A landscape with many valleys, sampled at points; each row gives a point and its height.
From any point a ball rolls to the lowest of the 2 points nearest to it. It stops when none of these is lower. Distance is the straight distance between rows; heights are no part of it.
q821: -40; -45; 29; -20; -1; -71; -46; 4; 32; 32; 59; 54; -8; -20; 29; 12; 26; -58; -16; 21; -40; 39; -24; 31; -31  h=2.24
q883: -19; 21; 14; -23; -13; 41; -20; 27; -9; 2; -38; -54; -12; -17; 23; 14; 1; -15; 52; 19; 13; 33; 8; -39; 22  h=3.12
q112: -13; 21; 5; -26; -13; -24; 3; -11; 24; -4; -47; 25; 3; 41; -4; 1; 2; -3; -29; -3; -35; -41; -24; 17; 1  h=3.37
q449: 15; 13; -17; -16; 8; -27; -43; -18; 13; -6; -1; 36; 30; 44; 0; -28; -14; -5; -13; -10; 10; -38; -13; 42; -14  h=7.23
q81: -22; -6; 5; -41; 3; -45; -31; 13; 10; -19; -60; 17; -12; 24; 26; 32; 37; -9; 2; -15; -37; -3; 42; 5; -8  h=4.19
q152: 16; 8; 12; -11; -2; 49; -15; 18; -45; 8; -22; -69; 2; -17; -8; 13; -4; 31; 21; 1; 58; -5; 21; -30; 7  h=1.46
q387: -44; -30; 2; -18; 6; -56; -23; 20; 6; 21; -1; 35; -13; -18; 11; 35; 10; -48; -32; -13; -52; 11; 11; 11; -24  h=0.59
q357: -25; 31; 6; -17; -14; -31; 2; 12; 32; -24; -60; 8; -33; 21; 7; 11; 7; -34; 18; 13; -8; 32; -12; -28; 23  h=3.36
q27: -13; -45; 8; 63; 34; 15; 36; -7; -16; 44; 62; 9; 9; -33; 23; -9; -30; 14; -8; -16; 19; -1; 33; -17; -10  h=1.53
q415: -30; -7; 23; -38; -29; -38; -22; -1; 53; -7; 28; 60; -7; 13; -35; -18; 21; -20; -51; 12; -13; 15; -63; 43; -12  h=6.33
q807: 3; -7; 4; 17; 12; 42; -10; -9; -33; 8; 18; -34; 20; -26; 11; -6; -20; 24; 14; 1; 29; -12; 2; 12; -19  h=3.33
q107: 31; -3; -17; 23; -6; 23; -25; -15; -20; 9; -19; -60; 5; 8; -16; -2; -8; 37; 1; 10; 66; -27; -7; 14; 24  h=2.16
q408: 8; 18; 9; -4; 29; 19; 24; 47; -51; 11; -35; -38; -10; -3; 26; 20; -9; 22; 33; -19; 46; -10; 59; -75; 29  h=0.87
q300: 13; -11; -14; -28; 4; -26; 37; -34; 9; -7; 1; 20; 8; 18; -41; -6; -1; 2; -66; -14; -45; -46; -31; 45; -11  h=3.79
q936: -9; -38; -14; 0; 24; -15; 9; -19; -22; -2; 32; 9; 7; -23; 14; -14; -21; 10; -11; -5; -25; -8; 6; 21; -25  h=1.96
q577: -31; 17; 27; -18; -21; 46; 17; -9; 4; -8; 13; 0; 26; -30; -20; 22; -16; 14; -25; -10; -22; 12; -28; -1; -4  h=2.46
q396: -16; 44; 19; -7; -7; 39; 60; 30; 2; -3; -50; -20; -2; 17; -4; 2; -16; -9; 19; -23; 5; -15; 15; -63; 16  h=1.72
q744: 11; 42; 17; -28; -61; 36; 24; 19; 29; -49; -30; -1; 2; 17; -25; 25; 8; 1; 8; 10; -20; 5; -32; -11; 3  h=7.89
q371: 24; 4; 3; -8; 22; 35; 36; -48; -11; -14; 8; -12; 12; -5; -29; -11; -16; 22; -36; -8; -26; -35; -24; 32; -20  h=3.34
q18: -25; 14; -8; 18; 18; 4; 18; 12; 4; 16; -19; -9; -33; -26; 12; 4; -14; -33; 34; -9; 14; 46; 5; -41; 12  h=3.59
q783: -21; -8; 7; 16; -16; 40; 32; 1; 1; -25; 12; -27; -30; -31; -14; -4; -4; -2; 14; -4; 20; 41; -7; -7; -11  h=4.26
q24: 75; -14; -59; 62; 16; -1; 6; -52; 11; 16; 68; 2; 23; 24; -17; -45; -20; 17; -11; 0; 28; -24; -7; 23; 19  h=3.35
q389: 24; -26; -32; -17; 25; -17; -11; -30; -15; -13; 8; 11; 16; 8; 4; -18; -6; 31; -20; -2; -29; -34; 11; 41; -5  h=2.22
q626: -16; -31; 6; 41; 35; 15; 22; -36; -16; 18; 58; 0; 11; -25; -5; -14; -22; 27; -33; -24; 4; -7; 10; 15; -21  h=1.73
q454: 23; 28; 13; -46; 23; 19; 39; -23; -12; -22; -50; -14; 30; 48; -19; 12; 23; 44; -30; -45; -20; -68; 40; 0; -3  h=1.99
q487: 37; -23; -40; 16; 17; -12; -52; -2; -31; 11; -17; -55; 7; 13; 17; -15; -2; 25; 27; 16; 58; -14; 22; 10; 32  h=1.82
q104: -29; -6; 18; -58; -30; -55; -51; 18; 2; -16; 13; 65; 12; 11; -16; 5; 51; -20; -45; 4; -44; -18; -20; 62; -54  h=3.30
q593: -9; 25; 10; -3; -9; 5; 27; 59; -26; -16; -55; -36; -14; 0; 27; 46; 6; -3; 54; -9; 25; 13; 40; -72; 28  h=0.58
q130: 11; -5; -20; 51; 52; 8; -11; -24; -24; 17; 16; -10; -4; 3; 10; -45; -34; -4; 0; -24; 10; -19; 33; -3; -8  h=4.00
q689: -8; 21; 20; -19; -67; 35; -14; 30; 22; -57; -7; -8; -9; -4; -12; 21; 27; 0; 32; 41; -30; 33; -27; 5; 6  h=7.73
q777: 43; 15; -57; 40; 37; -24; -4; -43; 5; 6; 27; 6; 36; 46; -21; -43; -31; 5; -39; -26; -10; -47; -4; 10; 25  h=1.58
q458: -9; 26; -9; 26; -2; -31; 47; 10; 9; 22; -25; 25; 3; 1; 8; 18; -40; -17; -11; -8; -3; -15; -12; -35; 2  h=2.90
q685: 12; -13; -18; 45; 28; 14; 16; 22; -36; 51; 5; -56; -22; -43; 25; -27; -8; -10; 50; 28; 55; 27; 20; -51; 27  h=3.32
q41: 35; -6; -26; 65; 33; 43; 0; -3; -46; 51; 26; -60; 6; 1; -11; -49; -25; 20; 13; -10; 61; -28; 24; -24; 34  h=2.86
q421: -41; 20; 36; 36; 17; 33; 19; 52; -39; -1; -1; -14; -12; -38; 26; 54; -15; 5; 12; -8; 3; 13; 28; -46; 21  h=4.12
q813: 31; -18; 6; 1; 14; 63; 24; -32; -28; -6; 33; -25; 20; -28; -17; -11; -11; 42; -4; -2; 0; -33; -10; 35; -26  h=3.08
q176: 53; 11; -52; 24; 14; -5; -17; -22; 0; 8; -23; -14; 13; 58; 0; -30; -6; 15; 0; -14; 9; -61; 28; 10; 22  h=2.56
q803: 16; 26; -23; 33; 43; 3; 13; 6; -23; 30; -39; -28; -9; 10; 5; -24; -20; 0; 17; -15; 38; -16; 48; -48; 27  h=2.33
q30: -40; -54; 18; 43; 27; -22; 8; -10; -5; 19; 39; 6; -21; -48; 37; 28; -1; -21; 3; 9; -34; 25; 15; 2; -27  h=1.10
q565: 73; -22; -31; 28; 4; 16; 13; -47; 23; 16; 42; -4; 13; 6; -36; -25; -12; 28; -23; 4; 41; -17; -22; 45; 1  h=3.00
q926: -28; 17; 20; 0; -45; -3; -28; 37; 45; -26; -2; 27; -29; -12; 8; 35; 25; -50; 37; 18; -27; 68; -11; -8; 7  h=3.80
q142: 6; -7; -3; -7; 0; -39; -50; -5; 36; 4; 20; 58; 4; 34; 4; -33; -1; -14; -3; 20; 15; -7; -44; 43; -13  h=7.05
q227: -15; -55; 12; 10; -11; -51; -3; -37; 46; 31; 74; 44; 8; -6; 3; -7; -4; -7; -41; 18; -18; 27; -33; 26; -25  h=3.31
q303: -45; 16; 30; 14; 19; -2; 12; 25; -29; -2; -38; -7; -8; -20; 22; 46; -10; 0; -3; -15; -22; -15; 31; -33; 6  h=4.20
q876: 79; 5; -33; -14; 9; 17; 0; -43; 6; -11; 9; -4; 19; 31; -38; -23; 0; 30; -24; -15; 22; -37; -4; 44; 6  h=2.60
q513: -17; -33; 24; 25; -27; -3; 0; 1; 37; -4; 59; 7; -16; -41; 26; 21; 10; -21; 40; 25; 12; 80; -13; -7; -16  h=2.02
q33: -38; -9; 28; -39; -48; -3; -9; -11; 36; -18; 38; 46; 11; -17; -43; 14; 38; -9; -53; 4; -43; 25; -52; 48; -36  h=5.99
q975: -10; 19; 9; -46; -11; -7; -7; 8; 2; -30; -23; 20; 10; 8; 2; 9; -3; -3; 7; -18; -1; -4; -3; 7; -31  h=3.70
q628: -21; 22; 11; -47; -9; 35; 21; -6; -14; -31; -60; -8; 30; 25; -13; 13; 32; 34; -17; -23; -28; -52; 7; 15; -7  h=2.30
q271: -27; -2; -7; -25; 32; -31; -19; 0; -24; -7; -41; 6; 4; 20; 19; 8; 11; -2; -22; -42; -35; -31; 58; 6; -15  h=4.07
q853: 24; -29; -11; 55; 20; -1; 23; -10; -3; 53; 40; 9; 0; -32; 33; -7; -33; 2; 26; 21; 23; 22; 23; -27; -9  h=1.28
q379: 37; 23; 1; -24; 35; 62; 36; -15; -33; -2; -23; -28; 29; 20; -22; 2; 2; 50; -30; -40; -7; -72; 35; 4; 3  h=1.69
q359: -25; -1; 27; 26; -50; 39; -6; 10; 24; -14; 34; -26; 2; -42; 7; 21; -4; -12; 43; 21; 14; 74; -22; -26; 8  h=2.34
q241: 18; 18; 13; -27; -53; 5; -28; 41; 27; -39; -35; -7; -32; 10; 10; 19; 29; -5; 53; 51; -2; 42; -21; -10; 20  h=7.54
q629: 25; -17; -30; 24; 16; -29; 7; 0; -6; 12; 11; 11; 8; -14; 27; 0; -26; 9; 27; 15; 37; 17; 11; -15; 11  h=0.97
q324: 55; -1; -14; -5; -15; 5; -20; -15; 20; 15; -20; -7; -14; 10; -5; -14; -10; 25; 6; 42; 23; 4; -10; 8; 26  h=2.25
q417: -1; -15; 18; 38; -2; -2; 14; 19; -1; 0; 35; -4; -19; -54; 40; 38; 1; -29; 61; 23; 12; 64; 1; -29; -20  h=1.80
q747: -48; 10; 30; -46; -48; -9; -36; 19; 29; -43; 8; 58; 7; -1; -39; 1; 65; -8; -32; 23; -51; 20; -50; 58; -24  h=5.67
q878: 11; -33; 3; 7; 5; 32; -17; -43; -6; -4; 49; 2; 28; -22; -1; -7; 8; 37; -16; 14; -5; -20; -10; 60; -46  h=2.79
q780: -39; -5; 18; -30; -15; -38; -23; 38; 22; 5; 20; 45; -1; -27; 31; 53; 10; -73; 20; -1; -57; 55; -12; -14; -6  h=1.33
q85: 43; -2; -41; -24; 10; -6; 16; -14; -3; -3; -13; -1; 2; 12; -17; -19; -19; 20; 0; -22; 45; 1; 18; -3; 18  h=3.29
q928: 31; -4; -6; -27; -48; 27; -25; 26; 33; -5; -14; 39; 6; 24; -2; 4; 21; 10; 19; 26; 14; -20; -25; 40; 1  h=1.06
q527: -42; 30; 29; -5; -22; 11; 7; 31; -6; -31; -37; -10; -3; -12; 19; 53; -1; -15; 9; -4; -53; 6; 15; -36; -1  h=4.28
q316: -33; 2; 2; -4; 43; 17; 6; -6; -41; -3; -13; 4; 1; 3; 0; -10; -8; 9; -29; -53; -30; -45; 45; 7; -16  h=3.97
q712: -34; -2; 14; -11; -5; -10; -31; 12; 10; -10; 6; 29; 9; -19; 24; 25; 0; -20; 18; -2; -1; 20; -6; 17; -29  h=3.91
q540: 20; -25; -7; 1; -40; 40; 1; -1; 27; 12; 18; 13; 20; -2; -5; -2; 0; 20; 13; 17; 17; -22; -38; 45; -5  h=1.91
q285: 11; -7; 11; -5; -6; -36; -52; 14; 44; 14; 4; 52; -33; -5; 29; 1; 19; -34; 32; 45; 8; 41; -25; 11; -3  h=7.06
q509: 5; -1; 12; -22; -41; 56; -28; 4; -23; -8; -10; -66; 14; -16; -11; 15; 12; 42; 19; 24; 43; 0; -11; 13; 1  h=1.90
q466: -24; -23; 6; 26; 19; -54; -12; -2; 15; 27; 12; 24; -25; -30; 26; 28; -9; -44; -8; 0; -26; 32; -1; -7; -16  h=0.88
q141: -18; -4; 3; 37; -3; 21; 20; 22; -14; 23; 13; -45; -13; -44; 18; -1; -11; -21; 53; 13; 52; 52; -4; -47; 22  h=3.45
q19: -16; 14; 18; -28; -8; -38; -53; 42; 44; -13; -17; 47; -45; 0; 28; 46; 56; -58; 37; 18; -26; 59; -15; 1; 16  h=4.15
q423: -23; -3; 28; 37; 9; 51; 32; 37; -43; 7; 20; -39; -9; -48; -1; 22; -15; 29; 11; -3; 35; 6; 10; -35; 20  h=4.02
q523: -67; -27; 28; -30; -28; -45; -50; 20; 25; 5; 39; 52; 5; -24; 3; 17; 43; -59; -32; 0; -45; 32; -17; 36; -45  h=1.50
q140: 29; 12; -35; -16; 48; -46; 28; -16; -27; 0; -15; 7; 19; 44; -3; -15; -29; 19; -36; -44; -15; -44; 53; -32; 17  h=3.66
q907: 42; 6; -36; -9; 25; -14; 39; -29; -4; 8; -8; 10; 3; 18; -27; -1; -28; 28; -40; -31; -6; -25; 22; -8; 20  h=3.50
q795: 12; 43; -1; 3; 28; 17; 51; 4; -19; 20; -56; -24; 1; 36; 1; -19; -22; 14; 7; -20; 15; -42; 36; -59; 19  h=2.08
q994: 5; 46; 16; 9; -8; 52; 45; 40; -28; 16; -35; -46; -16; -3; -13; -3; -16; 1; 33; -1; 44; 3; 16; -72; 14  h=1.32
q955: 62; 37; -49; 47; 56; 9; 5; -37; -18; 19; 15; -15; 19; 53; -30; -53; -25; 2; -28; -41; -24; -57; 38; -14; 26  h=1.89
q541: -18; 23; 8; -10; -12; 6; 41; 9; 2; -1; -7; 9; 2; -14; -16; 22; -33; -2; -20; -17; -16; 7; -12; -26; 2  h=2.70
q91: 17; 6; -14; 3; 16; 51; 33; -5; -23; 33; -13; -53; 5; -1; -2; -44; -34; 14; 28; 8; 38; -15; -9; -34; 29  h=2.15
q889: 13; -17; -41; 24; 27; -45; 12; -48; 8; 18; 47; 21; 24; 15; -14; -36; -31; -5; -44; -24; -15; -25; -11; 20; 9  h=1.29
q943: 21; -26; -20; 35; 23; 37; -17; 14; -44; 49; 17; -82; -8; -20; -6; -49; -5; 12; 30; 7; 69; 7; 28; -29; 20  h=3.09
q138: 5; 15; 8; -18; 12; 11; -14; -3; -25; -24; -16; -22; 5; -4; 9; -2; -25; 13; 18; -3; 23; -7; -1; -1; -18  h=3.48
q76: 13; -33; -5; 16; -3; -18; -17; -33; 30; 2; 25; 14; -23; -7; -2; -27; 1; 5; 0; 23; 21; 34; -17; 31; -1  h=3.74
q601: 6; 36; 8; 36; 65; 4; 26; 22; -44; 38; -25; -5; -28; -20; 16; -12; -22; -5; 14; -16; 33; 12; 56; -73; 20  h=2.53
q733: -75; -39; 43; -30; -50; -53; -30; -10; 17; 10; 60; 39; 16; -23; -23; 12; 54; -44; -68; 10; -52; 29; -48; 45; -53  h=2.26
q538: -72; -27; 19; -31; -24; -36; -14; 26; 0; 6; 31; 29; 0; -41; 10; 49; 26; -58; -23; -18; -74; 44; 1; 3; -31  h=0.92
q272: 36; 1; -25; 30; 33; 49; 8; -29; -30; 29; 13; -54; 22; 12; -8; -59; -32; 21; 10; 1; 34; -45; -6; -4; 22  h=2.54
q615: -16; -12; 18; -16; -19; -47; -53; 11; 57; 11; 22; 75; -24; 12; -3; -8; 20; -24; -13; 30; 4; 27; -44; 34; 1  h=6.73
q347: -31; 10; 13; -62; -35; -35; -9; 10; -1; -37; -24; 39; 17; 23; -27; 16; 50; -9; -49; -19; -46; -33; -18; 50; -53  h=2.82
q641: 21; 35; -1; -16; 5; -7; 15; -26; 11; -13; -59; -18; 16; 54; -4; -2; -6; 23; -18; -8; 3; -54; -9; 7; 15  h=3.63
q791: 5; 19; 14; -5; 27; 61; 7; 5; -52; -6; -14; -26; 14; -8; -19; 7; -8; 42; -14; -30; 20; -47; 40; -3; -13  h=1.39
q28: 37; -9; -48; 18; 35; -58; -14; -12; -20; 1; 12; 16; 9; 8; 23; -24; -30; -1; 10; -15; 20; -3; 30; -4; 5  h=1.25
q394: 45; -23; -60; 54; 17; -6; 5; -36; -6; 32; 41; -24; 14; 3; 1; -62; -21; 12; 13; 7; 49; 3; 9; -3; 35  h=3.60
q757: -50; -41; 41; -5; -37; -20; -3; -30; 39; 4; 82; 34; 23; -27; 6; 21; 18; 4; -36; 19; -16; 49; -38; 33; -43  h=2.81
q947: 40; 5; -14; -39; 8; 15; 34; -34; 2; -25; -21; -4; 20; 24; -31; 2; 16; 29; -34; -8; -33; -60; -20; 48; 0  h=3.56
q346: -67; -10; 25; 15; -27; -4; -17; 10; 38; -21; 12; 8; -32; -32; 0; 32; 30; -49; 8; 0; -38; 69; -7; 6; -4  h=4.01
q470: -20; -12; 29; 33; 40; 50; 53; 26; -58; -1; 21; -10; -21; -32; -14; -6; -14; 29; -13; -28; 12; -10; 26; -23; 5  h=3.90
q224: -22; -53; 20; 42; 33; -28; 0; -42; 6; 42; 77; 14; -1; -29; 35; -6; -12; -15; -11; 7; -19; 24; 15; 0; -45  h=1.31
q903: -69; -25; 36; -2; -38; 20; 2; -15; 12; -28; 57; 12; 33; -47; 5; 26; 31; 11; -17; 7; -34; 38; -30; 34; -38  h=2.43
q753: 20; 4; 0; -11; -18; 16; -26; 2; 3; 10; -41; -40; -23; -5; 14; -4; 0; 8; 35; 37; 27; 24; -1; -14; 23  h=2.80
q80: 30; -39; -27; 33; 24; 1; -25; -48; -22; -2; 60; 3; 35; -7; -1; -19; -4; 34; -18; -7; -7; -39; 18; 51; -22  h=2.52
q326: 63; 19; -61; 59; 39; 9; -13; -17; -29; 10; 7; -33; 30; 49; -6; -52; -21; 24; 1; -23; 20; -63; 37; -16; 36  h=2.23
q658: -26; 19; 19; -46; -27; -21; -8; 3; 35; -30; -53; 19; -21; 39; 7; -1; 29; -10; 4; 19; -46; 4; -18; -1; 16  h=2.89
q318: -35; 14; 39; -33; -32; -46; -47; 50; 36; -45; 17; 58; -29; -4; 0; 44; 58; -69; 21; 24; -70; 70; -21; 2; 2  h=4.61
q681: 1; -49; -19; 28; 29; -55; -31; -46; 29; 29; 56; 26; -8; -4; 26; -33; -3; -8; -2; 15; 4; 44; 0; 19; 1  h=3.39
q532: -2; 29; 22; -52; -9; 20; 6; -8; 11; -12; -60; -20; -4; 23; 10; 7; -4; 10; 4; 0; -29; -6; 26; -34; 7  h=3.65
q799: 18; -1; -19; 14; -22; -40; 25; 2; 29; 12; -7; 48; 0; 15; -5; 11; -27; -8; -14; 10; -2; -20; -33; 6; -7  h=3.13
q811: -27; 26; 7; 3; -22; -12; -7; 22; 22; -19; -30; -9; -26; -15; 14; 32; 3; -44; 39; 11; -3; 67; -5; -38; 24  h=3.54
q239: 56; 18; -35; -5; -10; -24; -9; -2; 9; -1; -56; -15; 14; 74; 14; -18; 10; 20; 22; 6; 39; -50; 15; -5; 32  h=2.92
q218: 5; 8; 6; 42; 30; 45; 80; 13; -43; 2; 2; -31; -24; -15; -21; -24; -25; 22; 2; -9; 24; -23; 6; -32; 21  h=3.75
q769: -22; -8; 5; -34; -9; -45; -38; 32; 22; -24; -34; 29; -32; 4; 29; 40; 48; -22; 15; 12; -28; 27; 6; 16; 7  h=4.38
q180: 4; 13; 13; 1; 32; 48; 3; 28; -52; 15; -26; -40; 0; -4; -3; 2; -10; 36; 3; -30; 45; -31; 66; -36; 19  h=1.14
q213: -17; 3; 0; 25; 60; -4; 21; 3; -36; 15; 10; 11; -10; -4; 1; -21; -34; -10; -22; -48; -5; -23; 38; -20; -13  h=3.88
q547: 29; 18; 2; 35; 24; 27; 50; -20; -23; -1; -5; -21; -4; -1; -29; -6; -29; 22; -20; -6; 13; -39; -10; -2; 3  h=3.55
q725: -51; 5; 17; -46; -6; -56; -17; 10; 18; -26; -27; 30; -12; 24; 13; 6; 18; -35; -18; 9; -55; 6; -37; 9; 4  h=2.38
q680: 62; 2; -17; -47; -20; 15; -18; -14; 24; -16; -5; 24; 16; 32; -23; -10; 12; 29; -7; 10; 17; -32; -22; 54; -4  h=2.01
q916: 31; 0; -11; -11; -7; 3; -2; -14; 23; 3; -27; 12; -34; 5; -12; -6; -2; 2; -7; 15; -14; 5; 13; 8; -9  h=1.63
q986: 37; 11; -5; 28; 14; 62; 68; 31; -56; 22; -10; -74; -21; -2; -40; -29; -7; 28; 8; -5; 61; -37; 6; -35; 30  h=3.99
q741: -41; 29; 30; -53; -58; 1; -9; 22; 26; -50; -26; 33; 10; 18; -31; 18; 58; -14; -31; 12; -87; 7; -31; 26; -23  h=5.32
q476: -33; -7; 16; 15; -9; -13; -1; 38; 9; -2; 29; 22; -7; -45; 37; 61; 2; -53; 43; -1; -34; 57; 3; -24; -9  h=1.62
q335: 80; 12; -39; -24; 1; 16; 20; -19; 2; -4; -23; -23; 4; 41; -30; -36; 2; 23; 10; -10; 45; -29; 1; 11; 17  h=2.99
q412: 45; 16; -7; -10; -35; 37; 5; 13; -9; 16; -40; -76; -16; 7; -14; -11; -3; 14; 27; 44; 41; 4; -24; -24; 24  h=3.27
q108: -10; -14; 8; 10; -59; 19; -5; 20; 32; -27; 19; 0; -11; -23; -5; 9; 21; -5; 36; 28; 34; 49; -38; 11; 3  h=2.13
q109: 10; -3; -14; 10; 14; -38; -12; 1; 14; 15; -23; 24; -34; -5; 15; 2; -6; -30; 13; 7; -9; 22; 14; -6; -13  h=1.20
q697: 42; 34; 6; -19; -14; 33; 8; -8; -2; -13; -53; -44; -1; 24; -11; 2; -4; 29; 9; 17; 20; -27; -10; -12; 11  h=3.76
q260: 51; 28; -30; 5; -2; -18; 26; 9; -17; 13; -56; -37; 20; 50; 16; 0; -5; 24; 25; 0; 57; -47; 29; -42; 27  h=3.22
q38: 12; 18; -12; 26; 72; -11; 31; -2; -52; 11; 7; 4; 9; 21; -2; -25; -36; 23; -25; -52; -5; -48; 56; -37; 22  h=3.78
q127: -13; 30; 24; -34; -18; 58; 7; 17; -4; -18; -61; -58; -9; 8; 8; 12; 19; 8; 34; 11; -13; 9; 29; -49; 18  h=3.38
q162: -39; -3; 15; -33; -26; -16; -42; 11; 6; -30; 12; 49; 31; -6; -1; 17; 28; -4; -9; -8; -16; 0; -30; 51; -49  h=3.77
q375: 55; 3; -46; 17; 36; -35; -28; -8; -42; -3; -6; -25; 23; 28; 22; -18; -26; 29; 24; -3; 39; -24; 39; -13; 23  h=1.54
q170: -36; -9; 4; -7; 6; -58; -18; -9; 20; 4; -5; 32; -1; 9; 15; -14; -7; -33; -15; 13; -32; 6; -44; 16; 8  h=1.95
q953: -3; -41; -11; 37; -15; 22; 4; -18; 16; 22; 47; 2; 31; -7; 21; -16; -12; 13; 19; 2; 44; -8; -17; 32; -9  h=2.40
q284: -38; 18; 25; -31; -67; -25; -18; 43; 36; -58; 0; 40; -19; 4; -24; 28; 43; -43; -9; 17; -75; 46; -23; 11; -14  h=5.00
q160: 22; 15; 7; -13; -25; -20; -45; 33; 40; -5; -41; 32; -41; 26; 19; 5; 30; -17; 45; 52; 11; 21; -18; -6; 16  h=7.31
q514: -38; -2; 19; -27; -52; 39; -4; -6; 19; -36; 24; 11; 28; -33; -16; 24; 21; 19; -11; 16; -28; 33; -40; 26; -1  h=2.07
q177: -62; -10; 19; 26; -14; 12; 18; -1; 19; -26; 16; -2; -23; -38; -9; 17; 4; -23; -4; -17; -6; 53; -10; 1; -13  h=4.14
q765: -13; -42; -2; 5; 13; -91; -36; -19; 28; 34; 53; 54; -13; 3; 15; -19; -1; -46; -23; 19; -20; 36; -22; 20; -12  h=2.91
q849: -16; -18; -21; 4; 17; -54; -21; -26; 16; 19; 8; 27; 10; 16; 1; -10; -18; -4; -43; -9; -18; -14; -16; 21; 17  h=1.59
q184: 13; 29; 1; 12; 15; 44; 30; 33; -46; 44; -18; -69; -1; -5; -1; -39; -26; 7; 38; 18; 60; -5; 10; -72; 32  h=1.75
q674: -24; 20; -2; -47; -18; 6; 21; 5; -11; -33; -25; 19; 33; 12; -27; 29; 33; 9; -45; -39; -42; -49; -9; 42; -36  h=2.55
q325: 8; -17; 3; 4; -12; 26; 11; -32; 14; -21; 20; -12; -15; -15; -27; -16; -3; 19; -4; -1; 33; 24; -19; 28; -14  h=4.06

Call two points neighbours if one is among the 2 nearest of the other. Go from one point of each pair to the other, from neighbour to neighbour, staying as low as possible. Name the highest point that can't be avoided.
q593 and q889 -> q260
q629 and q593 -> q107
q889 and q928 -> q807

For each start below, name the point where the ball stops.
q104 -> q593
q415 -> q889
q769 -> q889
q18 -> q994
q177 -> q889
